Each row is a point on a tangle of strands that fork, close into loops and nearly touch. The rows are in no order.
In the rows, zero is written as 128.
Two points are linked if the straight distance between their rows is under 105. Some points are linked to none.
J990: [160 123  90  84 182 131 105 117 157 109 121 118 101  98 137 148 135  83
  67 129 144  95]
J487: [113 104 190 150  71 131 102 111 124 139 119 120 163 110 156 145 159 152
 181 128  89 125]
J584: [103  94 100 163 114 104 138  86 125 131  95 107 110 100 124 126 152  57
  90  91 125  97]
J913: [176 166 154 169 100 149 133 156 105 160 163 190 138 169 127 123 159 134
 178  96  79 110]
J528: [138 177 127 179 131 129 135 144 110  95 143 195  76 156 114 155 143 120
 136 102 103 134]
J742: [167 129  79 121 143 129 138 158  93 145 117 177 101 146 104 108 132 131
  46 146 105 103]
J170: [161 157 114 102 133 118 127 120 158  46  71 119 147  84 136 150 195 199
  97 135 157 151]
J840: [136  95 109  71 128 150 114 134 117 172 175 135 169 174 123 118 144 164
 160 134 102 111]
J288: [176 174 140  99  99 137 118 117 146 105 153 155 122 122 176 153 185 154
 108  69  80 115]
J49: [145 184 162 166 143 155 118 167 142 104 162 161 109 142 178 124  52 109
 117 165 130 158]
J865: [ 92 127 144 159 103  81 135  90 103 122 102 137 119  69 142 107 160 162
 122 192 125 142]
J517: [156 135 146 125  95 101 199 150 164 123 126 112  90 151 119 117  71 110
 127  61 141 133]
J612: [ 96 132  83 121 164 169  94 118  98 119 156 134 179 157 141 121 184 114
 108 169 129 157]
J72: [132  83  69  96 164 137 115  83 166 178 113  73 175 117  94 141 125  95
 119 136 160  96]
J779: [150 115 164 152  59 113 151 136  99 130 164 104 168 160 145 137 160 164
 168  85 117 121]
J95: [184 123 112 126 173 131 104  95 145  91 103  78 120  94 127 183 139  94
  70 158 147 113]
J71: [127 128 124 163  95 131 101 120 163  84  70 110 154 104 187 121 175  89
 105  77  92 145]
J346: [140 114 118 160 151 133 115 120 131  93 121 147 145  94 119 113 159 180
 134 205 133 161]
J370: [ 94 116 103  74 129 121 159 153 145 179 117 143 105 134 110  93 109 146
  93  88 113 144]
J456: [147 107  77 141 143  93 146 117 177 142 127 106 113 102  49 120 111  86
 172 171 167 139]
J386: [175 104 169 112 102 105 138 128 129 128  86  90 124  90 138 144 122 188
  98 163 106  67]
J697: [131 198 175 118 134 137 137 151 168 109  99 175  71 104 135 149  78 194
 109 141 106 124]
J866: [203 137 149 148 137 114 130 121 168  65 132  92 140 108 154 148 119 141
 129 148 150 135]
J731: [ 95 145 159 160 128 108 135  98 117  76 100 111  89  98 164 158 128  82
  84 112 158 133]
J954: [ 50 125 159 132 103  79 164 109 160 112  91 129  94  78 157 127 112 141
 144 133 147 139]
J969: [140 135 140  73 114 144 132 141 117 139 150 148 138 184 130 155 179 180
 142  45 100  97]
J132: [154 148 162 153  75 123 137 143 155 145 111 190  85 111 149 142 123 163
 119 103  48  60]
J624: [134 115 146  93 151 126  87 104 133 164 134 170  94 113 119 146 126 148
 104 173  83  99]
J349: [118 153 139 152 156 127 128 128  85 113 153 103 108 169 118 139  62  74
 121 133 163 129]
J199: [ 99  60 113 167 104 114 121  93  87 173 133 116 132 119  77 103 148  71
 148 124  92  83]
J686: [ 56 133  84  47 113  96 180 111 135 141 141  94 145 142 156 118 132 131
 113  90 170 158]
J960: [ 71 125 143 102 153 158 107 170 129 165 107 190 124 134 136 102  91 175
 111 177 120 120]
J765: [118 132  64 126 158 128 142 106 131 170 142  80 140 167  80 125  87  76
 151  97 199 143]
J756: [124 138 150 162 155 139 124 162  78 128 103 123 127 135 114 156  95 157
  91 176 156 100]
J22: [133 159 156 107 142 155  86  95  89 128 159 119 115 150 130 180 166 106
  71 115 123  97]
J367: [ 96 114 200 108 110 105 124  94 139 124 143 107  98 103 116 162 117 134
 179 119 134 111]
J531: [118 168 163 150 101 134 170 164 113 121 127 157  98 154 145 116  85 172
 112 107 118 121]
J479: [ 61 165 180 146 109  94 146 132 158 110 104 162  97  92 177 109  87 157
 162 147 137 167]
J211: [ 87  98 137 124 120 137 138 183 103 185  99 127 150 155 126 117  75 147
 106 136 113  56]
J458: [153 151 137 183 135 139 130 147 101  86 170 132 102 166 140 132  65  51
 147 105 156 123]
J791: [132  74  58 125 151 125 125 110 161 167 103 106 147 108 133 115 128  84
  98 122 125  77]
J173: [ 98 123 123 176  75 102 141  81 115 106 129 117 124 113 146 101 175  70
 138 106 109 158]
J778: [119 161 131 133 102 122 138 149 135 156  99 210 101 134 151 121 150 161
  93 109  65  59]
J46: [ 76  88 147 172 107 120 146 134 111 121  83  91 192  93 149 108 118 144
 157 166 172 112]
J305: [132  98 123 110  88 122 153 134  98 106  82  97 201 130 151 131 174 195
 110 109 149  93]
J466: [137 153 128  59 128 143 104  98 136 107 188 138 129 163 159 159 197 139
 150  73 116 146]
J84: [146  94  99 147 155 152 111 122 149 120  65  71 203  91 116 156 149 126
 106 163 175 131]
J172: [149 157 122 108 154 130 110 140 130  83 119 166  88 132 134 160 149 172
 104 117 118 124]
J636: [171 182 154 179 127 151  85 103 102  94 174 171 113 131 123 163 171 133
 177 145 105 179]
J684: [ 69 160 131  99 126 114 130 129  73 159 168 154  88 166  86 103 123 116
 111 121 127 157]
J921: [159 156 152 129 108  84 168 119 149  85  98 133  85  92 135 148 136 200
 115 116 125 150]
J328: [211 111  97 146  95 100 145  92 118 100 133  96 153 121 127  99 149 107
 104 169 129 137]
J961: [185  80 129  94 126 116 128 141 173 167 117 109 118 115 107 136  86 136
 140 103 105  56]
J510: [128 140 140  90 146 151 113 148 160 149 169 152  92 123 136  76  47 110
 117 165 127 189]
J415: [117 135 168 140  83 131  84  92  88 121 110  89 141 112 135 149 182 127
  92 160 106 118]
J490: [ 91 130 111  70 114 106 142 133 148 138 136 161 114 143 146 100 133 149
 132  79 117 165]
J805: [166 134 161  93  96 110 116 115 110 152 118 127 108 112 150 148 145 163
  66 159  82  58]
J776: [143 149 157 181 128 165  95 165 103 130 126 165 140 132 144 146 150 156
 141 156 105 110]
J387: [ 96 143  82  98 158 136 173 139 149 184 143 113 124 139  95  80  61  97
 122  71 169 184]
J34: [ 91 141  89 120 152 129 170 120 106 183 134  95 120 160  77 108  62  71
 117 108 210 163]
J992: [ 79 139 132  82 112 119 112 104 106 163 186 165 111 147 132 106 149 110
 144 135 101 149]
J225: [143 150  72 139 133 112 188 139 113 131 130  79 128 141 124  79  66  80
 125 130 184 191]
J571: [179 201 164 137 108 146 139 150 169 116 114 196  63 109 130 131  75 181
  92 146  70 101]
J359: [ 76 105 134  89 160 143 112 145 157 162 130 150 124 136 166  93  66  83
 147 131 130 114]
J207: [ 77 162 190 160 147 156 135 172 105 115 139 131 103 170 122 147  48 129
 144 114 165 138]
J485: [103  76 117 129 123 141 101  98  86 183 151  94 148 136 105 117 121  86
 136 154 118  84]
J210: [157 151 138 118 133 154 151 153 135 137 170 128 123 129 145  81  42 122
  99 170 151 192]
J215: [125 137  86 127 162 121 137 117 108  94 138 103 150 144 107 134 171 163
 136 163 178 185]
J973: [151 117 115 142 127  99 149 129 122 137 140 143 102 121  80 112 137 133
 166 117 110 130]
J200: [166  96 125 178 106 140  97 133 160 118  79  97 145 109 162 130 150  96
 122  76  77 108]
J191: [ 96 148 200 163 127 133 148 179 146 116 114 145  86 145 141 128  21 129
 168 126 127 135]
J471: [121 121 140 135 118 136 116 149 192 125  89 182 146  84 213 102 100 129
 134 140 105 115]
J639: [ 77 157 179 131 115 116 139 150 135  71  65 122 127 112 143 154 114 150
 122 106 190 111]
J704: [143 108  83  86 133 108 140 107 139 159 162  83 143 156  87 120 113 118
 162  94 161 139]
J512: [137 147  95 104 163 117 114 129 144  87  92 155 111  98 135 130 189 182
  84 148 143 147]
J157: [171 193 150 115 126 152 101 125 133 107 134 173 112 116 159 178 171 170
 113 111 100 124]
J187: [132 190 162 160  99 164  43 129 155 105  88 131 149  98 149 155 176 149
 153 114  64 155]
J80: [136 166 162  68 151 161  98 176 152 101 110 194 151 141 136 157 128 195
 123 118 144 114]
J65: [193 105 107  93 116 109 155 138 163 143 116 126 111 121 124 118  98 114
  84 106  90  75]
J91: [205 161 137  96 149 133 115 142 122 121 169 152  89 153  96 126  92 113
  97 139 106 134]
J910: [181 174 158 120 116 138 135 149 123 130 136 173  71 152 111 138  82 156
  77 151  95 108]
J253: [149 122 126 164  84 106 141 101 113 134 139 153 117 118 150  87 113  16
 144 118  95 113]
J799: [153 153 151 142  78 122 195 168 116 113 129 133 114 171 123  86  62 188
 117  80 119 141]
J994: [186 136 117 190 134 111 136 141 108  87 134 157 119 138 112 105 116  98
 167 160 136 160]
J78: [106 160 159 183 125 166  55 113 147 167 121 169 127  98 145 151 182 107
 148 138  59 129]
J848: [129 121 139 182 140 144 123 160  70 130 127 140 122 154 115 154 125 135
 114 137 125  93]
J838: [109 122 120 141  60  87 160 104 115 131 154 131 141 133 168  85 150  93
 144  69 105 140]
J392: [156 104 176  88  80 130 158 143 157 178 127 103 104 130 105  91  32 135
  99 124  92 103]
J112: [113 113  96 142 169 186  97 149  96 143 141 130 170 179 156 138 128  83
 113 111 143  99]
J243: [114 131 119  93 134 114 143 157 165 134 118 113 148 122 160  89  89 169
 124 176 170 167]
J895: [141 148 162 146 133 143 133 154 162 118 130 163  80 125 142 124  41 115
 128 127 122 132]
J497: [ 81 104 132 121  77 109 129 108 137 139 152 124 147 131 184  88 140 116
 163 122 107 137]
J339: [109 173 171 164 125 152  71 122 104 148 139 172 125 108 144 147 162 145
 158 166 103 130]
J377: [127  92 141 150  82 101 164 131 118 113 121  81 162 139 134 129 145 178
 177 104 133 126]
J446: [109 120  64 135 171 121 147 134 143 124 119 134 136 131 120  98 154 141
 124 152 168 174]
J963: [176 158 122 171 119 114 141 133  92  99 132 177  92 137 127 118 149 112
 113 136 118 141]
J582: [141  87  87  92 178 140  97 100 126 134 118  83 152 114  84 150 148 131
 101 161 151 115]
J956: [105 117 149 159 111 139 134 181 104 157 156 176 122 165 111 105  87 163
 210 148 109 138]
J663: [158 184 160 186 121 172  68 121 132 104 145 146 146 121 143 156 175 145
 184 104  83 166]
J572: [ 59 102 121 108 141 125 115 164 145 171  82 187 123 105 132 110 117 148
 114 154 115  97]
J917: [146 143 171 166  97 127  74  83 135 142 143 133  93  99 125 147 174  63
 153 103  48 139]
J260: [122 135 104 100 117 142 118 122 106 123 167 163 129 178 133 151 192 163
 151  63 103 144]
J886: [143 113  70 145 134 102 173 136 129 164 126 106 129 126  52 104 117  98
 167 150 161 168]
J691: [ 54 108 127  82  82 117 133  95 131 138 156 123 158 112 169  99 175 142
 177 105 117 153]
J376: [123 124 106  39 107 102 120  93  96 160 195 128  96 148  97 118 160 123
 124 137 117 141]
J118: [131 159 161  63 117 153 126 160 103 125 133 160 132 174 106 162 151 222
 144  76 111 127]
J705: [152 145 132 149 104 144 135 163 111 179 150 222 117 148 113 107 130 165
 182 136  66 100]
J599: [ 93 136 166 123 154 113 141 156 124 102  88 118 122 133 129 148  89 167
 110 144 164 108]
J104: [125 111 161  54 116 135 112 138 137 172 182 133 150 163 146 125 109 166
 171 131  87 119]
J152: [178 104 168 151  79 140  77 121 146 131  95  76 155  93 159 152 148 117
 121 107  71 101]
J384: [112 105 117 139 118 109 148 155 116 153 160 165 120 144 107  71 117 161
 185 177 113 176]
J262: [ 65 117 137 110 151 119 144 140 174 132 130 102 140 110 154 120  78 103
 181  96 182 143]
J782: [ 33 113 141 138 122  94 158 129 169 124  90  97 123  84 153 131 117  97
 164 117 175 138]
J740: [142 149  58 112 124 108 199 144 150 136 119  99 140 143 118 116 114 120
 110 110 188 184]
J192: [103 132 148 152 110 142 106  99  85  94  99  81 171 129 122 158 172 119
  94 136 134 119]
J109: [135 134 128  79 144  89 164 112 160 128 136  90  92 120  80 171 140 161
 137  93 160 168]
J264: [178 144 168  87 151 168  80 161 126 101 131 156 141 145 130 166 113 197
 127 136 132 112]
J777: [136 138 127  80 112 119 144 131 103 146 168  83 132 155 138 120  81 131
  97 159 135 138]
J85: [118 127  83 127 172 156 104 135  92 117 168 127 151 168 144 133 133  97
 112 144 157 137]
J137: [210 128 137 132 153 125 110 143 134  90 127 123 106 115 123 151 119 150
 116 178 129 125]
J613: [108 126 163 183 116 131 126 131 135 102 101 142 120  99 180 130 103 107
 144 146 132 115]
J752: [201 112 138 131 124 127 107 119 122 137 137 161 117 130 112 150 165 164
 143 125  75 101]
J320: [ 53  91 103 160 163 149 138 118 105 122 145 108 178 143 106 114 139 113
 173 154 166 163]
J296: [160 158 158 152  60 142 137 132  86 148 163 136 172 156 148 148 201 167
 149  72  73 116]
J314: [ 91 119 161 135  99  97 107  77  62 144 120 106 121 102 124 146 169 141
  83 185 100  94]
J162: [118 140 143 132 151  94 152 123 185 100 128 113  84 110 129 162  80  99
 138 112 176 144]
J338: [172 119 142 122 115 103 147 122 155 101 163  91 124 129 156 123  99 132
 145 111 139 137]
J772: [ 86  78 112 118 141 115 120 127 136 179  96 151 105  94 102 113 137 121
 116 143 105  79]
J425: [ 82 118 148 141  97  96 135  95  97 153 123 139 111 113 111 117 143 142
 115 171 115 123]
J476: [147 101 109 128 166 156  71  86 108 129 122  71 185 132  94 153 153  96
  95 154 108 109]
J844: [ 75 123  96 165 128  95 155 132  75 140 131 155 127 145  88 100 164 125
 142 141 146 154]
J334: [176  94  88 188 124 122 121 114 124 110 110  80 159 116 129 110 138  94
 104 156 140 123]
J183: [112 136 171 129 113 151 138 172 138 145 172 183 127 163 111 116  80 158
 230 103 107 147]
J737: [124 164 142 129 171 140 108 123  98 123 147 193  44 144  80 122 100  95
 102 147 130 157]
J156: [156 111  64 165 126  78 186 138 117 151 109  79 151 137  78 127 142 132
 162 120 156 124]
J948: [145 136  92 106 179 140 121 117 129 141 132 105 115 145 135 151 108  81
  65 116 149  85]
J139: [144 119 123 179 162 128 110  96 112 114 135 135 104 102  87 130 167 142
 145 186 119 156]
J473: [115  78 103 173 109 135 116 114 143 144  88 112 136 107 135 128 158  73
 122  65  89  90]
J532: [ 79  86 128 104 148 137 126 135 153 165 133 109 124 135 131 119  74  76
 165 104 141 104]
J292: [ 89 106  66 101 160 152 135 117 118 138  94  97 187 140 102 149 175 133
 119 114 186 115]
J962: [ 94 136 138  73 126 122 150 135 142 121 126 134 135 134 169 125 137 146
 132  74 143 121]
J847: [180 134 174  93 144 183  85 156 117 130 155 122 175 164 125 185 144 182
 152 120 118  91]
J284: [158 134 113  73 146 119 126 127 139 119 135 101 136 136 155 119 110 160
  98 174 150 142]
J931: [165 115 150 143 149 197  87 164 106 145 131 133 176 173 127 181 171 157
 148  95 109  93]
J239: [ 95  95  54 142 178 152 115 118 137 123 139 165 143 122 106 113 169  90
 151 115 116 149]
J159: [125 139  85 164 150 114 153 115 135 106 160 100 141 141 133  95  90  66
 138 149 185 171]
J321: [112  83 120 181 112 140 124 157  86 145  93 140 185 139 112 124 183 176
 136 117  96 109]
J82: [127 121  98 111 146 131 107 122 136 125 128 169 136  94 149  93 153 166
 131 228 118 157]
J30: [171 132 127 101 153 108 119 103  87 140 165  98 100 138  77 125 115 139
  95 198 135 135]
J605: [ 87 136 128  82 144  92 159 141 186 133 110 116 109 110 140 122  76 111
 136  97 164 163]
J295: [ 70  79 117  78 104 132 131 111 152 141 134 130 156 105 143 126 182 145
 179  68 106 133]
J419: [129 160 103 105 107 111 172 130  99 135 159 159 106 180 124 107 153 136
  94  71 113 128]
J789: [130 104 116  97 143 105 121 121 127 179 121 155  77  92  82 108 127 128
  85 177  86  84]
J589: [128 100 106 164 142 145  90  65 110 132 132  63 150 129  89 144 162  58
 106 134 118 122]
J999: [ 91 118 135  86 123 136 111 145 145 189 164 153 122 145 140  67  49  89
 118 151 122 145]
J871: [125 136 138 125  97 133 117 147 110  70  90 105 203 141 171 137 184 166
 116  96 153 136]
J195: [106 171 130 107 178 130 107 128 125 127 144 190  57 120 109 123 134 142
  85 165 127 161]
J351: [156 159 144 148  69 119 220 149 129 119 122 116 111 154  99  84  72 124
 117  56 130 135]
J750: [ 97  87 125 140 155 148  89  98  92 151 164 112 140 147  90 128 133  85
 159 171 135 120]
J282: [174 180 173 175 103 161 130 152 120 142 174 151 163 165 145 148 179 146
 170  72  78 127]
J57: [144 144 140  87 134 131 105 114  85 144 143 112 107 148 136 164 138 143
  58 150 111  80]
J18: [142 166 151 123 168 108 142 125 170  75 136 131  47 114  97 170 121 120
 126 105 156 154]
J494: [104 100  90 142 133  96 147 116 160 137 113 125  90 100 117 111 133  61
 127  91 153 112]
J996: [ 71  92  91 128 153 122 133 100 163 142 119 154 109 117 108 128 162  89
 147  97 128 130]
J714: [119 114 109 168 114 127 139 121 109  93 121  84 163 132 156 132 149 117
 117 126 145 138]
J457: [101 116 129 137 103 106 137 127 121 147 145 160 139 127 156  88 130 165
 176 137 109 153]
J483: [132  96  93 147 157 148  98 127 179 114  68  93 186  85 106 137 186 121
 116 129 128 134]
J946: [108 103 184  82  80  94 124  84 150 119 139  79 128  99 151 143 119 127
 178 106 120 131]
J725: [116  96  73 123 154 126 138 146 136 120 103 126 151 115 143 101 154 127
 104 164 153 124]
J925: [142 136 112 122 137 113 171 139 142 110 151 116 115 157 116 133  76  75
 160  50 145 132]
J93: [189 133 105 150 149 113 124 111 145  99 118 157  75 100 131 127 117  44
 107 109 115 118]
J757: [ 74 128  86 111 122  97 187 107 151 129 119  83 137 113 159 103 129 101
  91 110 163 150]
J882: [188 163 143  76 116 132 120 129 118 148 197 131 126 165 142 123 100 129
 102 150 114 122]
J45: [162 127  87 152 163 137 166 162  98 162 114 115 119 166  45 128  77 122
 135  77 138  94]
J509: [ 93 106 198 110  73 119  95  89 125 149 135  88 163 110 173 137 123 125
 178 140 113 112]
J279: [ 95  87 109 141  82 135 140 145  99 140  77 113 198 123 154 122 194 175
 125  89 122 112]
J89: [139 105 108 137 164 113 132  83 183 128 138 101 102  76  71 145 127  68
 163 150 149 144]
J842: [147 170 161 114 180 141 103 130 132  63 134 156  48 121 105 189 128 155
  96 128 142 141]
J591: [197 126 122 126 177 138 103 108 132 105 120 111  96 102 105 153 140 149
  76 194 129 110]
J912: [139  91 127 174 153 144 109 102  85 124 125  97 126 144  65 156 148  78
 137 149 132 102]
J318: [110 127 170 100 140  98 143 107 156 110 145  93  95 105  85 165 128 155
 188 125 159 151]
J718: [166 130 153 183 145 143  87 108 107  85 161 134  99 116 107 162 137 127
 163 182 111 159]
J537: [133 125 129 105 136 145 101 142 142 161 142 189  95 117 137 118 109 164
 127 175 102 114]
J957: [166 114 129 149  91 123  95 103 134 129 160 137 122 100 150  98 123  43
 135 143  73 125]
J236: [142  95 127 125 143 191  58 167 130 144  93 118 192 155 115 156 171 129
 130  77 107 106]
J893: [161 115 130 100 121  84 170 135 154 117 103  79 128 111 110 168 157 171
 143  94 154 126]
J23: [142 137 135  69 154 148  93  96 121 101 190 113 108 155 116 171 169 127
 146 106 125 148]
J926: [208 122 118 132 103  90 137  72  99 110 154 125 122 112 107  95 152  96
 155 172 105 156]
J671: [102 133 147  95 142 156 101  79 113 107 151 109 114 122 120 169 168 107
 120 115 127 132]
J94: [164 151 101 152 157 115 143 104 119  93 134  83 116 125  99 161 157 133
 113 159 171 154]
J208: [106 118  86  86 185 165  88 159 144 127 117 177 134 137 139 119 138 138
 116 131 143 137]
J674: [105 147 137 143 110 139 138 161 130 181 110 232 105 136 127  91 123 158
 124 128  61  86]
J638: [119  97  53 110 138 104 147 145 153 172  92 119 145 104 140 103 137 130
  98 133 145  95]
J818: [142 150 137 135 148 151 116 122 121 109 205 140 104 175 138 135 100  61
 167 100 148 155]
J52: [100 121 164  84 108 136 125 147 124 148 195 143 144 174 132 116  97 152
 214 108 118 149]
J699: [135 143 157 134 127 130 101 136 166  91 108 154 133  90 194 119  90 116
 106 163 128 118]
J255: [165 130 135 141 119 125 149 169 110 152 129 156 103 142 105  67  72 156
  99 187 106 148]
J325: [147 135 102  88 118 148 170 147  61 172 138 102 123 182  79  96  91 173
  62 107 130 120]
J3: [159 135 108 180 149 132 139 145 106 100 136 125 127 163 108 102  88  84
 177 154 175 171]
J979: [105 108  41 164 169 148 142  96 146 126 131 118 160 131 115  97 156  53
 135 124 147 150]
J678: [132 106 128 196 142 161  91 157 102 128 103 147 167 126 110 133 179 154
 148 150  86 129]
J180: [120  84  85 163 149 136 126 125 159 134  77 131 136  67 119 132 165 128
 119 164 140 118]
J897: [ 57  88 125 157 161 158  98 122  85 156 152 137 160 142  88 119 143 112
 174 143 124 130]
J416: [146 150 146 125  97 103 148 139 140 147 139 178  82  98 118  70  83 151
 129 164 100 168]
J773: [ 85 128 107  58 106  99 184 132 143 174 140  95 135 125 114  94  94 155
  96  97 150 153]
J244: [ 67 136 123  39 115 126 138 123 114 120 128 111 177 153 172 110 147 146
 111  87 161 132]
J665: [109 169 137 161 111 121 132 110  94  87 135 155  90 140 146 164 171 100
 116  73 124 138]
J13: [ 76 124  57 118 190 159 133 130 135 129 104  99 191 145 108 144 129 132
 155 125 213 143]
J56: [ 90 145  94  72 161 108 120  85 126 128 156 119  76 127 108 126 128  86
  76 151 151 158]
J221: [152 157 137 103 142 149 139 144 145 110 182 138 102 180 131 129  69  85
 135  68 137 151]
J930: [169 164 149 116 110  97 145 120 141  67  88 113 133  90 150 164 163 195
 110 136 147 139]
J197: [107  87 120  71 142 125 115 117 133 144 130 122 158 131 116 129 162 167
 167 116 123 113]
J128: [167  82 174 118  89 130  98 133 133 137 110  93 154 104 160 144 112 144
 119 151  92  63]
J655: [115 149  68 117 118  86 178 124 136 121 129 108 115 147 134 105 141 121
  76 106 158 154]
J981: [161 148 152 112  93 104 175 154 168 142 120 161  89  98 118  94  80 190
 120 129  88 154]
J651: [185 128  97 113 111 115 128 122 140 142 135 167 100 137 139 114 146 126
  74 136  95  83]
J360: [ 58 114  89 148 193 154 135 132 158 110 116 113 165 135 103 140 138 106
 177 134 196 159]
J405: [103 147 156 153 162 188  97 136  91  81 132 113 135 149 153 175 131 103
 133 127 162 143]
J245: [ 86 128 100 124 140 103 156 128  60 158 149 139 112 174  73  91 140 123
 124 116 142 150]
J904: [124 143 183  73 101 137 103 132 102  88 125 116 163 121 182 156 141 171
 118 129 147 106]
J119: [122  85 127 173  91  97 146 106 106 159 111 144 121 104 109  78 138  56
 155 123  96  90]
J443: [125 116 120 156 172 205  65 158 128 139 108 138 185 157 152 150 146  87
 141 113 124 110]
J964: [118 105  98 136 162 177  70 101  91 113 135 110 176 136  97 142 189 110
  97 171 109 137]
J167: [127 163  86 159 146 120 149 148 132 108 103 162 111 139 177 121 142 112
  76  96 131 130]
J400: [ 72 125  98 166 112 102 146 107 108 116 146 152 133 122 131  81 164  88
 151 124 149 169]
J365: [137 130 109  93 136 150 151 135  96 155 160  92 141 159 127  83  55 127
  89 163 165 170]
J594: [129 160 165 154 144 137 138 163  88 129 157 146  91 183  85 133  51 106
 110 112 146 134]
J317: [ 90 169 148  64 158 174 100 195 125 116 114 187 161 167 135 136  97 176
 100 119 161 118]
J266: [ 95 146 139 124 133 120 136 111 123  86 139 126 102 148 169 176 137  81
  98  77 153 121]
J570: [126 126 152 198 118 158 115 146  85 129 161 159 129 159 115 135 102  70
 208 133 128 124]
J435: [148 110  88  55 138 106 136  98 107 171 169  93 113 170  85 130 137 138
 120  92 128 123]
J434: [110 145 156 136 113 126 137 150 125  73  63 109 169 110 139 150 155 160
 100 104 192 122]
J769: [148 114  76 122 163 148 153 192 137 155 101 134 146 154 115 101  84 164
 121 127 144 125]
J729: [110  97 204 191  96 123 117 125 105 114  86 103 132  89 150 156 102 126
 152 129 116  97]
J482: [191 101 144 118 119 118 135 116 159 112 176  77 154 149 134 141  80 132
 195 119 138 125]
J783: [138 105 111 162  93  90 204 122 119 130 118  62 142 139  96 140 145 149
 182  81 157 127]
J888: [220 125 136 152 160 144  82 131 152 118 152 154 110 120 131 134  99 112
 137 196 112 120]
J552: [156  86 154 103  89  99 150 145 132 185 130 106 117 124  98 101  60 135
 134 136  93  64]
J673: [127 123  81 120 173 120 140  99 188 109 116  89 127  87 107 158 152  73
 128 139 180 143]
J7: [110 133 131 126 112 158  92 157 159 151 116 184 176 113 214 110 147 111
 126 115  96 111]
J944: [161 143 123 111  89 107 131 101 145 122 145 164  94 110 166 134 169 131
  89  93  77  93]
J323: [120 163 180 195 104 160  61 129 129 121  76 145 143 101 169 141 162 124
 138 118  60 123]
J204: [104 152 106  88 162 133  92 101 137 118 153 171 103 115 144 118 151 136
 102 195 127 161]
J32: [ 96  93  80 133 145 131 123 134 149 124  69  95 197 111  99 136 200 141
 117  98 148 110]
J878: [ 82 123 144 177 108  83 150  98 151 111  97 129  98  55 144 107 153 114
 130 158 140 146]
J213: [171 137 178 109  70 124 161 135 176 151 123 132  87 111 119  95  48 163
 124 131  69 108]
J694: [113 110 165 158  76 141  96 102 141 128 136 103 177 129 145 128 173 112
 189 100  82 156]
J336: [158 162 158 103 129 120 162 158 159 112 101 164  85 100 127 140 106 218
 115 126 113 149]
J617: [112 134 122 150 104 155  81 130 170 103  95 147 179  93 201 121 167 103
 127 104  95 149]
J421: [182 121  92 135 138 111 159 148 170  99  82  82 142 102 113 165 157 159
 135 127 175 122]
J391: [133  88 136 172 123 119 134 137 129 147 104  74 181 120 130 123 106 137
 146 154 151  91]
J540: [169 148 110 146 156 121 147 141 155  74 102  77 143 116 133 159 135 141
 107 148 190 146]
J798: [184 108 134 137 122 143  79 106 155 133 158 133 120  97 148 124 136  87
 144 163  86 116]
J406: [ 85 156 127  89 111 102 166 154 136 125 102  83 154 115 172  94  81 159
  95 169 193 179]
J233: [109 118  67 120 171 138 140  80 149 109 144  81 159 122 105 140 172  62
 113 115 159 172]
J486: [200 146 107 112 127 123 160 152  77 148 142 151 103 159  87  82 106 152
  79 175 114 123]
J534: [146  99 123 170 161 136 121 122 109 133  80  63 198 123 103 141 115 152
 122 181 178 105]
J389: [ 52  94 178 150  99 138 133 133  93 134 117 102 167 128 145 125 119 131
 180 142 160 111]
J189: [139 117 160 132 121 116 103 101 109 118 112  81  97  91 133 175 126 108
  78 122 124  77]
J625: [ 79 142 200 153 111 115 144 163 153 124 105 159  93 111 148 108  61 181
 156 139 125 145]
J683: [ 90 150 111 133 117 102 153 107 143  93 102 102 130  96 198 127 132  81
  81 129 177 136]
J550: [114 109 181 160 105 108 130 106 110 120  82  80 109  93 131 170  95 105
 107 116 127  62]

A fork is a point with three links, a tip a point with one. Leave the first point through the second and follow the links. Name the first fork or tip that comes.
J779 / J296: J132
J376 / J992: J497
J71 / J617: J189
J112 / J443: J317

A piece is two or more points that can be reached from each other along the links. Count, over all rows, the pieces, the separate loops (a circle has one, a figure eight two, a Y none), the forks (points with three links) and the tips (points with one).
pieces: 7
loops: 10
forks: 20
tips: 14

A tip is a point with one link. Name the tips that can be reached along the links from each point below, in the order of the rows.
J137: J948, J317, J482, J694, J389
J783: J132, J118, J189
J157: J49, J531, J926, J406
J663: J737
